Each row is a point on a landscape with many valleys, with its height.
From any point a ball takes the steepest step (drop divided by distance) to one of its 2 nearest points. It stops when none of these is lower. Distance is the straight distance between rows; heights are no part of it.
q387: 5; 33; -3; 18; -53; 15; 35; -27; 19; -2; 22; -11; -48; -9; -28; -4; 21; -18; -55; -31; -13; -39; -30; 16; -16; 19; -4; -38; 39; -34; 10; -29  h=27.5
q601: 28; 22; 11; 12; -26; 41; -11; -23; -10; -11; 16; -29; -24; 39; 17; 3; 11; -39; 7; 1; -7; 9; -17; 6; -52; 7; 29; 14; 1; -8; -12; 17  h=42.1
q480: -21; -49; -33; 27; -6; -57; 31; 20; 13; 27; -11; 59; 18; -32; -53; -36; -44; 20; -25; -21; 14; 4; 20; 14; 23; -7; -29; 19; -21; -21; 41; 7  h=21.8
q75: 9; 4; -41; 20; 13; -9; 4; 7; -12; 40; 6; -13; -3; -19; 3; -9; -13; -32; -27; 6; 12; -4; -12; -3; -7; -24; 26; -42; -2; 39; -23; -9  h=28.3
q618: 13; -24; -17; 15; -29; -13; 22; 20; 1; -1; -14; 7; 24; 32; -18; -15; -43; -13; 1; -3; -5; 14; 13; -1; -11; -2; 24; 5; -32; -1; 33; 21  h=29.7
q691: -33; -20; 13; -5; -40; -33; 36; 5; 17; -11; -27; 52; -34; 1; -58; -13; -13; 46; -19; -27; -18; -28; 4; 28; 43; 16; -32; 29; 4; -39; 47; 2  h=15.6
q78: -36; 4; -1; -4; 24; -46; -3; 3; -19; 28; -10; 10; -29; -24; -34; 9; -3; 40; 1; 32; 6; -32; 16; -2; 60; -22; -34; -31; 14; 16; 2; -16  h=29.0
q467: -11; -1; -3; -13; 60; -68; -8; 18; -20; 10; -12; 38; 0; -19; -2; -22; -8; 16; 31; 47; 0; -19; 19; -19; 38; -43; -45; -5; -15; 10; -9; -11  h=22.2
q400: -7; 9; 3; -35; 27; -35; -14; 32; 12; -37; 16; 30; 60; -41; 13; -39; 13; 5; 20; 10; 19; -14; 22; -24; 0; -25; -26; 1; -7; -2; -28; -10  h=39.2
q195: -6; 37; 8; 24; -20; 16; -15; -33; 4; 29; 37; -15; -9; 15; 24; 10; 49; -17; 8; 40; -1; 17; -10; 15; -39; -13; -24; -22; 20; -5; -52; -4  h=46.7
q389: -34; 6; -23; 24; -57; 19; 8; -9; 31; 13; 25; 4; 25; 19; -12; 9; 45; 32; -42; 8; 13; 21; 15; 43; 13; 21; -23; -67; 42; -12; -18; -25  h=66.2
q928: -40; -44; 1; 32; -7; 0; 7; 0; 52; 1; -11; 58; 20; -21; -30; 16; 5; 55; -27; -50; 5; 40; 20; 25; 29; 36; -31; 41; 1; -42; 50; 0  h=28.2
q187: 18; 44; 1; 18; -64; -2; 38; -34; 2; -18; 31; -19; -29; 28; -20; -11; 25; -41; -40; -33; -17; -33; -16; 21; -40; 20; -1; -43; 32; -38; 2; -6  h=30.5
q384: 6; 8; 7; -29; 63; -37; -3; 17; -18; 5; -5; 14; -10; -30; 15; -13; -16; -3; 22; 25; 4; -24; 2; -23; 26; -36; -22; 6; -13; 5; -21; -5  h=17.4
q767: -3; -8; -12; 7; 56; -16; -29; 4; -4; 28; -31; -2; 2; -16; 12; 27; -22; -2; 7; 9; -5; 22; -16; -13; 12; -34; 15; 19; -27; 24; 15; 1  h=29.6
q588: 4; -4; -29; -11; 20; -50; 34; 21; -31; 31; 3; 9; -13; -24; -28; -21; -34; -10; -23; 19; 18; -50; -2; -8; 30; -15; -10; -42; 2; 14; -14; -17  h=18.3
q531: 32; 29; 11; -13; -4; -5; 8; -8; -28; -9; 66; -8; -3; 8; 18; -25; 21; -51; 9; 16; 3; -4; -2; -10; -51; -24; -2; -20; -6; -14; -49; -4  h=43.3
q411: -28; -35; 7; 16; -24; 25; -3; 7; 34; -15; -20; 32; 34; -2; -17; 21; 5; 56; -8; -45; -3; 36; 26; 20; 17; 34; -8; 51; 4; -21; 41; 13  h=32.3
q664: 24; 3; 37; -50; 45; 13; 12; 8; -26; -39; -31; -6; -26; 0; 19; -8; -10; -19; 39; -8; -15; -19; -20; -13; 25; 5; 18; 54; -18; -1; 1; 20  h=33.2
q902: 31; 31; 37; 2; -31; 6; 3; -34; -26; -6; 36; -17; -27; 59; 11; -15; 0; -55; 22; 28; -12; 11; -18; 18; -75; -10; 6; 15; -23; -22; -26; 28  h=44.2
q502: -5; 23; 8; -9; 39; -23; 6; 3; -37; 28; 3; 4; -37; 0; -7; 1; -25; -6; 17; 38; -5; -22; -10; -18; 11; -27; -16; -2; -12; 3; -21; -6  h=11.9
q986: -18; 7; -8; 14; 8; -1; -28; 6; 7; 29; 20; 1; 34; -3; 13; 3; 24; 17; 16; 41; 10; 18; 21; -4; 8; -26; -22; -46; 10; 28; -39; -22  h=41.7
q183: -30; -14; 2; 7; 16; 24; -64; -4; 8; 10; -27; 0; 34; 34; 26; 42; 11; 38; 43; 41; -10; 54; 21; 7; -14; -11; 10; 19; -9; 30; 8; 15  h=59.0
q419: 20; -5; 6; -1; 55; -7; -9; -1; 29; -20; -5; 15; 32; -35; 32; -17; -7; -27; -3; -47; 11; 23; -12; -14; -26; -13; 21; 55; -38; -24; 25; 4  h=34.8
q969: -30; -18; -3; -12; -21; -25; 37; 2; 19; 4; -14; 40; -30; -41; -50; -13; -15; 50; -38; -47; -1; -45; -4; 14; 55; 18; -38; 16; 20; -34; 42; -22  h=18.5
q365: -26; -38; -11; 41; 19; -50; 16; 1; 30; 32; -20; 49; 26; -28; -28; -15; -24; 16; -21; -34; 26; 26; 5; 10; -5; -4; -26; 44; -34; -36; 47; 2  h=15.3
q987: 26; -17; 24; -39; 19; -10; 14; 16; -36; -30; -44; -4; -17; 31; 5; -14; -38; -20; 52; 8; -24; -10; -9; -7; 13; 7; 29; 42; -30; 2; 12; 38  h=31.6
q21: -44; -30; -5; 36; 15; -22; -2; -9; 33; 27; -16; 59; 31; -28; -24; 14; 2; 42; -21; -24; 13; 62; 22; 20; 11; 14; -46; 32; -16; -33; 36; -9  h=23.1
q224: 1; -16; 11; -19; -49; 27; -2; 11; -9; -20; -26; -13; -4; 48; -9; 10; -17; 22; 15; -1; -15; 0; 8; -4; 21; 30; 37; 7; 4; 26; 18; 25  h=61.4
q638: 42; -23; -3; -8; 16; 17; 28; 1; 5; -17; -6; -15; -5; -29; 6; -41; -26; -28; -15; -67; 8; -31; -25; -20; 1; 12; 47; 11; -3; -25; 15; 8  h=17.0
q185: -6; -30; 2; 22; -37; 37; 9; -4; 45; -25; -15; 9; 28; -10; -14; 16; 7; 36; -24; -53; -3; 10; 15; 14; 6; 38; 19; 31; 17; -25; 51; 13  h=31.7
q352: 17; -13; -5; -14; 0; 13; -26; 20; -22; 1; -27; -17; 6; 35; 16; 5; -28; -19; 21; 10; -6; 5; 5; -18; -5; -4; 44; -12; -25; 48; 4; 25  h=38.5
q287: -13; -6; -3; -1; 63; -3; -39; 4; 12; 10; -21; -2; 22; -50; 29; 8; 7; 24; 14; -15; 11; 17; 5; -25; 15; -22; 8; 19; -9; 22; 7; -6  h=23.3
q157: -9; 22; -12; -1; -53; 6; 43; -20; 13; 1; 9; 0; -47; 4; -34; 6; -1; 18; -45; -11; -14; -45; -27; 11; 19; 11; -17; -35; 28; -22; 19; -27  h=24.5
q804: 8; 17; -26; 5; -7; 39; -13; 5; 1; -9; 35; -42; 1; -35; 29; 0; 43; -15; -24; -34; 14; -15; -5; -10; 0; 10; 21; -36; 41; 32; -34; -30  h=57.0
q413: 16; -16; -15; -9; 27; -57; 20; 30; -11; -1; -16; 43; 29; 0; -19; -37; -37; -11; 17; 11; 2; -4; 9; -1; 10; -24; -6; 27; -30; -15; 13; 4  h=31.3
q254: 12; -7; 10; -7; -37; 35; 3; -11; -20; -4; -27; -30; -43; 46; -12; 28; -34; -9; 6; 12; -32; -6; -19; 5; -2; 29; 43; 15; -5; 20; 21; 28  h=60.5
q95: -16; 28; 57; 1; -19; 16; 12; -35; 10; -6; -12; 4; -50; 15; -13; 45; 7; 11; 18; 27; -14; -5; -34; 13; -17; 23; -18; 46; 4; -56; 9; 0  h=20.1
q489: 0; 20; 41; 19; 11; 4; 1; -38; 1; 12; -19; -4; -28; 30; -2; 38; -14; -13; 26; 34; -12; 16; -19; 6; -35; 7; -7; 56; -22; -39; 7; 24  h=15.9
q977: 6; -20; 11; 1; -36; 22; 11; 15; 28; -43; -9; -1; 34; 3; -1; -21; -10; 14; -3; -49; 9; 6; 14; -3; 9; 29; 24; 25; 4; -9; 26; 13  h=26.2
q651: -28; 3; 29; 23; 13; 14; -12; -29; 18; 8; -32; 8; -8; 29; -10; 48; -2; 28; 18; 24; -12; 33; -6; 9; -5; 13; -9; 55; -12; -42; 31; 12  h=20.9
q486: -14; 19; 24; -8; 11; -7; 13; -15; -8; 6; -16; -1; -48; 4; -21; 28; -13; 14; 2; 13; -10; -25; -17; 2; 9; 18; -21; 33; -1; -32; 8; -3  h=23.2
q219: 32; 23; 21; -6; 52; 7; -13; -16; 23; -39; 25; -4; 6; -24; 33; -12; 11; -40; 1; -40; 12; 27; 2; -24; -55; -25; 1; 45; -30; -36; -1; -4  h=37.8
q654: 9; 25; -14; 24; -51; 27; 20; -6; -7; 13; 21; -43; -27; 18; -8; 12; 19; -42; -39; -7; -19; -30; -20; 19; -16; 14; 9; -51; 31; 28; -28; -1  h=52.4
q262: -38; -14; 17; 22; 34; 10; -29; -24; 22; 16; -47; 17; 1; 0; -3; 54; 3; 36; 11; -4; -15; 37; 7; 17; 18; 22; -16; 58; 4; -28; 40; 4  h=24.9
q845: -1; 27; 26; 11; 31; -14; -13; -6; 32; -21; 51; 17; 24; -44; 9; -22; 31; -14; -2; -13; 35; 18; 12; -23; -48; -8; -47; -4; -7; -56; -26; -33  h=72.7
q392: -35; -1; -8; 11; -55; 1; 12; 6; 11; 23; -1; 9; -4; 30; -29; 20; 6; 55; -7; 22; -11; 11; 26; 24; 23; 4; -11; -28; 17; 17; 14; -7  h=63.7
q210: -32; -8; 0; -4; 49; -66; 4; 13; -23; 16; -28; 26; -28; -39; -26; -16; -10; 31; 8; 28; 9; -37; 7; -11; 53; -19; -45; 3; -2; -11; 3; -9  h=26.0
q901: 31; 17; -3; 33; -48; 24; 20; -18; 17; -20; 25; -27; -21; 25; -2; -26; 7; -38; -40; -36; -9; -16; -8; 4; -43; 17; 31; -17; 19; -24; 7; 2  h=34.3
q790: -36; -20; 29; 16; 40; -2; -29; -9; 22; -13; -44; 26; 33; -2; 6; 23; 16; 37; 28; -4; -5; 40; 11; 9; 11; 1; -27; 68; -4; -17; 36; 14  h=28.6
q416: -36; -8; -10; -5; 15; 16; -39; 14; 5; 18; -10; -12; -4; -20; 2; 33; 28; 58; -10; 13; 8; 1; 25; -4; 58; 7; -8; -32; 34; 38; -3; -18  h=37.2
q407: 22; -20; 5; -7; 4; 19; 22; 7; 18; -17; -1; -4; 3; -53; 9; -24; -12; 3; -21; -60; 10; -41; -12; -14; 33; 22; 18; 19; 11; -21; 27; 0  h=11.0
q594: 18; 1; 3; 2; -15; -31; 53; -5; -1; -7; -4; 9; -28; 16; -35; -22; -40; -14; -10; -8; -18; -31; -16; 2; 1; 0; -5; 20; -17; -45; 21; 2  h=21.3
q890: 36; 14; 23; -49; 46; 3; 14; 3; -20; -29; 10; -16; -25; -10; 15; -16; -3; -37; 30; -1; -1; -22; -23; -23; 1; -16; 4; 35; -17; -20; -24; 2  h=34.5
q872: 48; 0; -10; -23; 14; 14; 14; 3; -8; -24; 20; -26; 3; -13; 22; -29; -18; -42; -5; -44; 7; -10; -11; -23; -2; -3; 36; -5; -7; 4; -7; 1  h=22.3
q858: 2; 14; -13; -8; 1; -57; 15; 8; -18; 23; 33; 21; 23; 13; -15; -20; -20; -16; 22; 60; 12; -14; 7; -4; -3; -40; -24; -44; -14; 19; -30; -8  h=39.7
q198: -26; -1; 6; -3; -15; -16; 16; 11; 25; -26; 14; 26; 35; -31; -17; -27; 13; 28; -9; -21; 25; -4; 17; -6; 12; 12; -40; -2; 11; -35; -1; -14  h=50.1
q936: 40; 11; -14; -29; 73; -42; 22; 7; -12; -2; 16; 22; -10; -50; 4; -31; -21; -43; 0; -5; 13; -28; -14; -20; -6; -42; -20; 6; -24; -37; -21; -26  h=37.7
q647: -32; 12; 42; -25; -1; 16; -22; -12; -21; -1; -35; -21; -52; 23; 1; 51; 4; 44; 22; 30; -26; -11; -8; 1; 37; 24; 6; 21; 16; 17; 8; 10  h=44.4
q958: 47; -11; -16; -35; 24; -4; 16; 17; -30; -16; -15; -14; -10; 6; -6; -25; -42; -34; 10; -19; -6; -17; -7; -17; 11; -2; 46; -3; -23; 8; -13; 6  h=26.7
q963: -32; -3; 46; -28; -16; 24; -26; 3; 14; -38; -26; -7; 22; -5; 11; 17; 43; 58; 31; -1; 2; 7; 14; 6; 39; 39; -16; 38; 25; -11; 12; 15  h=47.7
q743: 23; 21; -15; -19; 17; -12; -4; 10; -26; 10; 38; -8; 2; -11; 16; -16; 5; -37; 18; 24; 10; -9; 0; -21; -21; -34; -8; -24; -4; 25; -50; -11  h=40.2
q270: -21; 1; 7; -1; 51; -22; -15; 30; 25; -22; -4; 29; 45; -54; 26; -26; 23; 8; 5; -12; 31; 6; 15; -23; 3; -16; -35; 18; -12; -17; -4; -23  h=34.4
q65: -3; -2; -41; 10; -1; -22; 40; 5; -3; 47; 4; 2; -23; -42; -37; -12; -26; -7; -49; -17; 20; -40; -18; 0; 41; -1; -2; -40; 16; 12; 15; -20  h=10.9
q891: 13; 18; -33; 39; -22; 44; -3; -9; -3; 4; 28; -44; -14; -11; 9; -4; 35; -44; -46; -33; -4; -11; -4; 15; -18; 21; 24; -52; 31; 17; -26; -8  h=54.4
q7: -21; 1; 19; -10; -48; -25; 11; 25; 9; -21; 30; 17; 49; 3; -12; -22; 15; 27; 14; 12; 23; 2; 36; 1; 0; 4; -24; -8; 4; -15; -4; 5  h=46.8
q331: 8; -37; -11; -10; 56; -11; -17; 11; 18; -13; -46; 22; 42; -39; 27; -32; -16; -11; 2; -57; 4; 7; -21; -6; 10; -8; 19; 52; -42; -14; 52; 21  h=32.2
q656: -18; 28; -8; 26; -23; -3; -1; -15; 27; -11; 53; 8; 37; -15; 1; -15; 40; -10; -29; -8; 28; 11; 17; 4; -30; 7; -38; -63; 18; -36; -38; -26  h=69.7
q786: 21; -31; -27; -20; 48; -64; 22; 31; -29; 2; -37; 37; 8; -16; -7; -39; -39; -12; 12; 8; 3; -28; 10; -10; 36; -20; 0; 4; -26; 7; 2; 0  h=28.1
q115: -15; -6; -48; 21; 6; -9; 3; 6; -12; 44; 4; -12; -8; -43; -15; -2; -7; 1; -41; -2; 24; -29; -11; -8; 26; -7; 11; -49; 16; 40; -10; -24  h=19.4
q159: -23; -10; -20; -4; 41; -15; -27; 10; -17; 25; -18; -5; -12; -32; -16; 16; 7; 51; -1; 11; 14; -7; 19; -8; 52; -7; -9; -26; 15; 39; 7; -11  h=33.1
q87: 1; -12; 8; 2; -34; -30; 59; -2; 16; -6; -25; 42; -38; 14; -48; -15; -45; 10; -25; -25; -21; -26; -17; 16; 20; 10; -20; 40; -11; -42; 52; 10  h=18.6
q816: -27; -17; -15; 18; -3; 24; -41; 2; 8; 17; -14; -4; 27; 17; 14; 33; 8; 40; 20; 19; 2; 47; 30; 3; 19; 6; 8; -8; 4; 39; 16; 9  h=57.1
q446: 26; 14; 1; 0; 33; 27; -17; -16; -33; 17; 17; -21; -48; 24; 31; 16; -6; -55; 16; 26; -20; 7; -29; -12; -45; -37; 5; 10; -15; 31; -38; 3  h=21.1
q619: 27; 17; -9; 1; -25; 19; 25; -3; -36; 20; 15; -38; -45; 33; -1; 3; -11; -54; -15; 5; -20; -32; -31; 5; -3; 7; 13; -52; 12; 44; -33; 2  h=50.9
q746: -5; 18; 13; 8; -54; 22; -15; -16; -13; 15; 24; -27; 6; 37; 24; 11; 23; -8; 10; 34; -9; 12; -9; 13; -42; 2; 6; -39; 17; 26; -35; 14  h=49.2
q693: 15; -12; -19; 24; -37; -19; 52; 1; 1; 0; -1; 5; -7; 36; -36; -15; -56; -8; -20; -1; -15; -5; -11; 12; -8; 7; 15; -7; -17; -16; 23; 18  h=25.1
q645: 13; -20; -43; -12; 39; -44; 17; 24; -29; 34; -20; 11; 0; -31; -10; -19; -37; -15; -9; -5; 20; -23; -2; -14; 31; -18; 16; -19; -14; 23; 8; -13  h=23.8
q718: 47; -37; -5; -30; 22; -26; 24; 19; -28; -20; -55; 14; 1; 28; -6; -32; -49; -34; 38; -2; -19; -8; -2; -6; 10; -13; 42; 27; -34; 4; 4; 27  h=29.8
q707: -11; 4; 12; -28; 2; -41; -9; 30; -4; -16; 16; 18; 37; -1; 2; -24; 5; 22; 25; 28; 17; -13; 31; -17; 13; -7; -20; -11; -1; 4; -25; -1  h=43.1
q907: -3; -54; -35; 12; 5; -51; 20; 19; -2; 19; -21; 34; 15; -23; -32; -30; -37; 11; -20; -32; 4; -19; 11; 7; 39; -3; 1; 23; -22; 0; 48; 19  h=25.6
q517: 19; 17; -19; 31; 3; 41; -32; -17; -21; 27; 23; -37; -33; 33; 37; 18; 27; -67; -5; 33; -20; 20; -19; 5; -50; -21; 5; -13; 4; 41; -47; 2  h=25.2
q209: 2; 21; 18; 25; 10; 10; -20; -23; 5; 11; 30; -7; 10; 15; 29; 7; 16; -20; 12; 34; 7; 30; -5; 4; -53; -18; -8; 2; -8; -20; -28; -4  h=43.8
q218: -40; 2; 37; -19; -5; 23; -11; -12; 4; -18; -37; -7; -17; 3; 1; 46; 25; 62; 13; 1; -25; 0; 2; 15; 54; 38; -13; 32; 27; -9; 36; 16  h=45.9
q775: 8; -9; 3; -27; 15; 24; -28; 10; -42; 4; -34; -32; -34; 22; 12; 19; -21; -8; 22; 23; -14; -11; -10; -19; 18; 0; 30; -3; -10; 69; -11; 6  h=41.1
q135: -10; 19; -1; -36; -34; 10; 15; 12; -27; 3; 21; -21; -18; 12; -9; -1; 18; 7; 3; 18; -1; -46; -4; 8; 31; 8; -6; -48; 26; 32; -30; -14  h=48.2
q913: -16; 15; -8; -11; -59; 2; 11; 11; -14; 5; 25; -8; 14; 21; -17; 5; 21; 13; -2; 26; -1; -17; 13; 13; 8; 5; 6; -59; 30; 46; -18; -7  h=46.3
q898: 42; 24; 34; -34; 0; -6; -1; -23; -28; -14; 63; -17; -7; 28; 33; -25; 6; -47; 29; 15; 6; 6; -13; 2; -65; -35; 9; 11; -13; -16; -41; 25  h=45.4
q51: -17; -20; -2; -1; 59; -22; -45; 7; -5; 4; -40; 12; 25; 7; 16; 9; -20; 4; 22; 12; -16; 39; 4; -7; 3; -35; 19; 28; -40; 28; 40; 23  h=33.3
q206: -7; 8; -16; 2; -36; -34; 6; 17; -13; 12; 35; 1; 34; 19; -16; -17; -3; 1; 16; 37; 9; -8; 13; 1; -11; -18; -6; -53; 3; 39; -28; 0  h=43.2
q85: 22; 0; 7; 33; -43; 35; -1; -15; 17; -24; -2; -30; 3; 31; 4; -11; 0; -26; -21; -28; -6; 11; 3; 4; -44; 21; 37; 7; 3; -26; 12; 20  h=38.4
q532: 17; 29; 16; -7; 16; 4; 2; -13; -38; 19; 13; -16; -45; 21; 4; 12; -19; -27; 21; 46; -7; -9; -20; -5; -22; -15; -2; 6; -7; 10; -34; 1  h=16.9
q528: -3; 0; 1; -6; -44; 27; -32; 4; -5; -8; 17; -19; 45; 32; 33; 3; 37; 7; 27; 36; 7; 30; 17; 4; -28; 1; 15; -34; 15; 45; -32; 6  h=52.0
q860: -13; 14; 43; -21; -33; 44; -11; 2; 20; -41; 1; -22; 12; -4; 26; 15; 41; 37; 19; -8; 10; 13; 5; 3; 3; 45; 4; 30; 22; -20; 2; 13  h=49.8
q391: -19; -19; -4; -1; -57; 16; 2; 10; 3; -15; -5; -2; 10; 31; -20; 12; -1; 48; 7; 9; -10; 10; 24; 17; 14; 17; 9; -3; 12; 17; 16; 12  h=62.5
q853: -22; -33; -8; -3; 62; -8; -62; 12; 22; -11; -51; 26; 56; -11; 28; 3; 1; 13; 28; -1; -8; 49; 14; -2; 4; -24; 17; 43; -36; 40; 52; 24  h=35.6
q560: -15; 9; -19; 36; -33; 19; 0; -11; 33; 1; 39; -5; 34; -10; 8; -2; 48; 11; -42; -12; 25; 24; 21; 22; -6; 14; -9; -67; 39; -13; -19; -26  h=67.9
q660: 68; -6; -21; -13; 16; 37; 15; -4; -22; -9; 19; -35; -29; 5; 13; -19; -17; -72; -10; -38; -7; -13; -22; -22; -20; 4; 55; -18; -8; 12; -18; 14  h=26.6
q50: -21; -15; 10; 23; 52; 10; -49; -7; 32; -12; -35; 25; 54; -13; 28; 29; 13; 20; 21; -18; -5; 62; 2; 6; -14; -10; 3; 56; -22; -6; 40; 21  h=32.4
q193: -14; -21; -17; 17; -29; 42; -46; 8; 13; 3; -6; -12; 36; 30; 17; 29; 13; 12; 16; 25; -3; 43; 16; -3; -22; 4; 27; -27; 7; 44; -13; 7  h=54.7
q846: 28; 18; 13; -38; 74; -26; 11; 4; -16; -8; 23; 9; -27; -25; 20; -16; -15; -44; 25; -3; 3; -10; -22; -30; -31; -39; -14; 33; -25; -23; -24; -12  h=36.0
q494: -8; 16; 34; 1; -28; 35; -13; -19; 38; -22; 5; -10; 22; 3; 27; 30; 43; 28; 7; -6; 16; 30; 12; 18; -29; 30; -19; 17; 22; -42; -13; -3  h=52.3
q217: -26; 21; -1; 3; 19; -2; -16; -11; 34; -8; 45; 15; 42; -45; 6; -10; 44; 10; -12; -5; 37; 21; 21; -15; -10; -3; -42; -36; 12; -32; -34; -40  h=71.3
q68: 16; -2; 10; -15; -17; 30; 8; 13; 5; -32; 5; -29; 18; -22; 10; -11; 6; 10; -7; -33; 3; -19; 6; -10; 13; 29; 25; 3; 13; -5; 5; -1  h=19.2
q955: -21; 4; -3; -13; -41; 4; 32; -4; 22; -11; -3; 16; -30; -22; -43; -4; 0; 48; -40; -35; -4; -40; -16; 6; 34; 22; -27; -12; 24; -30; 25; -30  h=21.5
q912: -13; -1; 21; -15; 19; 16; -35; -4; -34; 12; -36; -28; -31; 22; 8; 38; -4; 19; 47; 38; -19; -2; -3; -15; 29; 13; 12; 23; -2; 37; 4; 23  h=43.0
q40: 17; -59; -20; 5; 13; -29; 11; 17; 6; 10; -30; 33; 31; -29; 5; -31; -44; -4; -12; -47; 11; 10; -10; -3; 14; -2; 23; 37; -33; 4; 52; 17  h=29.2
q72: 22; 16; 1; -39; -6; 14; 20; 4; -45; 13; 8; -29; -36; 19; -6; 4; -2; -26; 6; 12; -5; -40; -10; -12; 14; -2; 12; -39; 10; 48; -42; -5  h=49.7
q633: 11; 5; -4; 18; -78; 45; -5; -15; 20; -5; -9; -26; -24; 54; -2; 31; 0; 0; -21; -3; -30; 1; -9; 29; -24; 42; 32; -5; 23; -6; 28; 4  h=58.4
q703: 13; 20; 14; 6; -33; 41; 10; -23; -2; -9; -12; -30; -43; 23; -9; 27; -10; -6; -16; -3; -19; -19; -25; 6; -1; 26; 31; 13; 11; -7; 16; 2  h=59.6
q268: 57; 0; -29; 16; 15; 32; 10; -12; -32; 19; 26; -50; -47; -2; 21; -8; -7; -79; -35; -24; -20; -17; -27; 3; -23; -5; 25; -19; 5; 23; -28; -1  h=30.3
q696: -24; -4; -8; 0; 54; -16; -42; 23; 32; -12; -14; 23; 53; -60; 30; -3; 20; 29; 3; -21; 18; 31; 15; -18; 4; -23; -17; 16; -11; 7; 20; -8  h=29.4
q920: -11; 3; 28; 23; -52; 37; -10; -30; 37; -14; 11; 8; 23; 37; 24; 32; 48; 40; -8; 8; 0; 47; 12; 37; -30; 50; -7; -3; 32; -44; -3; -2  h=54.8
q971: 19; -7; -28; 8; 4; 9; -8; 15; -12; 14; -7; -18; 7; 10; 10; -8; -23; -31; 2; 14; -4; 13; 3; -15; -20; -14; 29; -24; -21; 40; -8; 0  h=34.7
q725: 31; 6; -21; 2; 4; 54; -16; -3; -27; 10; 20; -51; -36; 3; 34; 15; 18; -58; -10; -4; -10; -10; -15; -3; -29; 3; 20; -27; 8; 56; -49; 0  h=29.5
q721: -27; 5; -3; -9; -7; 3; -25; 16; 6; 12; 17; -9; 21; -10; 1; 17; 29; 46; 5; 26; 22; 10; 28; -1; 23; 5; -18; -39; 32; 29; -25; -13  h=42.0
q106: -37; 7; -20; 5; -60; 9; 17; 1; 14; 19; 16; 6; -4; 16; -40; 21; 25; 45; -34; 13; 1; 7; 15; 29; 37; 17; -22; -56; 43; 16; -4; -29  h=64.9
q358: 0; 18; -20; 11; 18; 3; -27; 3; -20; 32; 29; -10; 3; -3; 21; 4; 22; -24; 12; 31; 7; 8; 3; -9; -17; -38; -12; -42; 6; 53; -51; -26  h=36.3
q896: -1; 12; 16; 23; -73; 41; 5; -36; 32; -12; -10; -10; -6; 55; 0; 48; 19; 28; -3; 20; -30; 26; 0; 42; -31; 44; 3; 9; 17; -34; 16; 4  h=56.9
q672: 31; -8; -24; -8; 19; -71; 32; 24; -24; 7; 9; 31; 19; 5; -25; -32; -39; -32; 13; 47; 8; -3; 8; -13; -16; -45; -8; -16; -31; 2; -13; 3  h=35.7
q418: 20; 27; 21; 14; 44; 15; -26; -30; 13; -11; 44; -8; -7; 2; 31; 6; 35; -27; 5; 1; 15; 30; -4; -16; -64; -20; -17; 29; -12; -34; -21; -9  h=40.6

Two balls start at each pair of points below. Name the first point that both come to, or write none.
q224 / q913 -> q65
q217 / q206 -> q65
q845 / q721 -> none

Call two points neighbours if one is among the 2 nearest of the other. Go from one point of each pair to the other, from neighbour to neighbour, staying as low as possible. Name the highest point that can't be avoided.
q365 / q407 -> q411
q691 / q502 -> q898
q365 / q358 -> q721
q489 / q287 -> q853
q691 / q65 -> q971
q407 / q502 -> q268

For each start below, name every point that the ball comes to, in order.
q902 -> q601 > q85 > q901 > q187 > q387 > q157 > q955 > q969 > q691
q891 -> q654 > q619 > q72 > q135 > q913 > q206 > q858 > q672 > q413 > q786 > q645 > q588 > q65
q183 -> q193 > q528 > q746 > q195 > q209 > q418 > q219 > q419 > q331 > q40 > q907 > q480 > q365
q816 -> q193 > q528 > q746 > q195 > q209 > q418 > q219 > q419 > q331 > q40 > q907 > q480 > q365
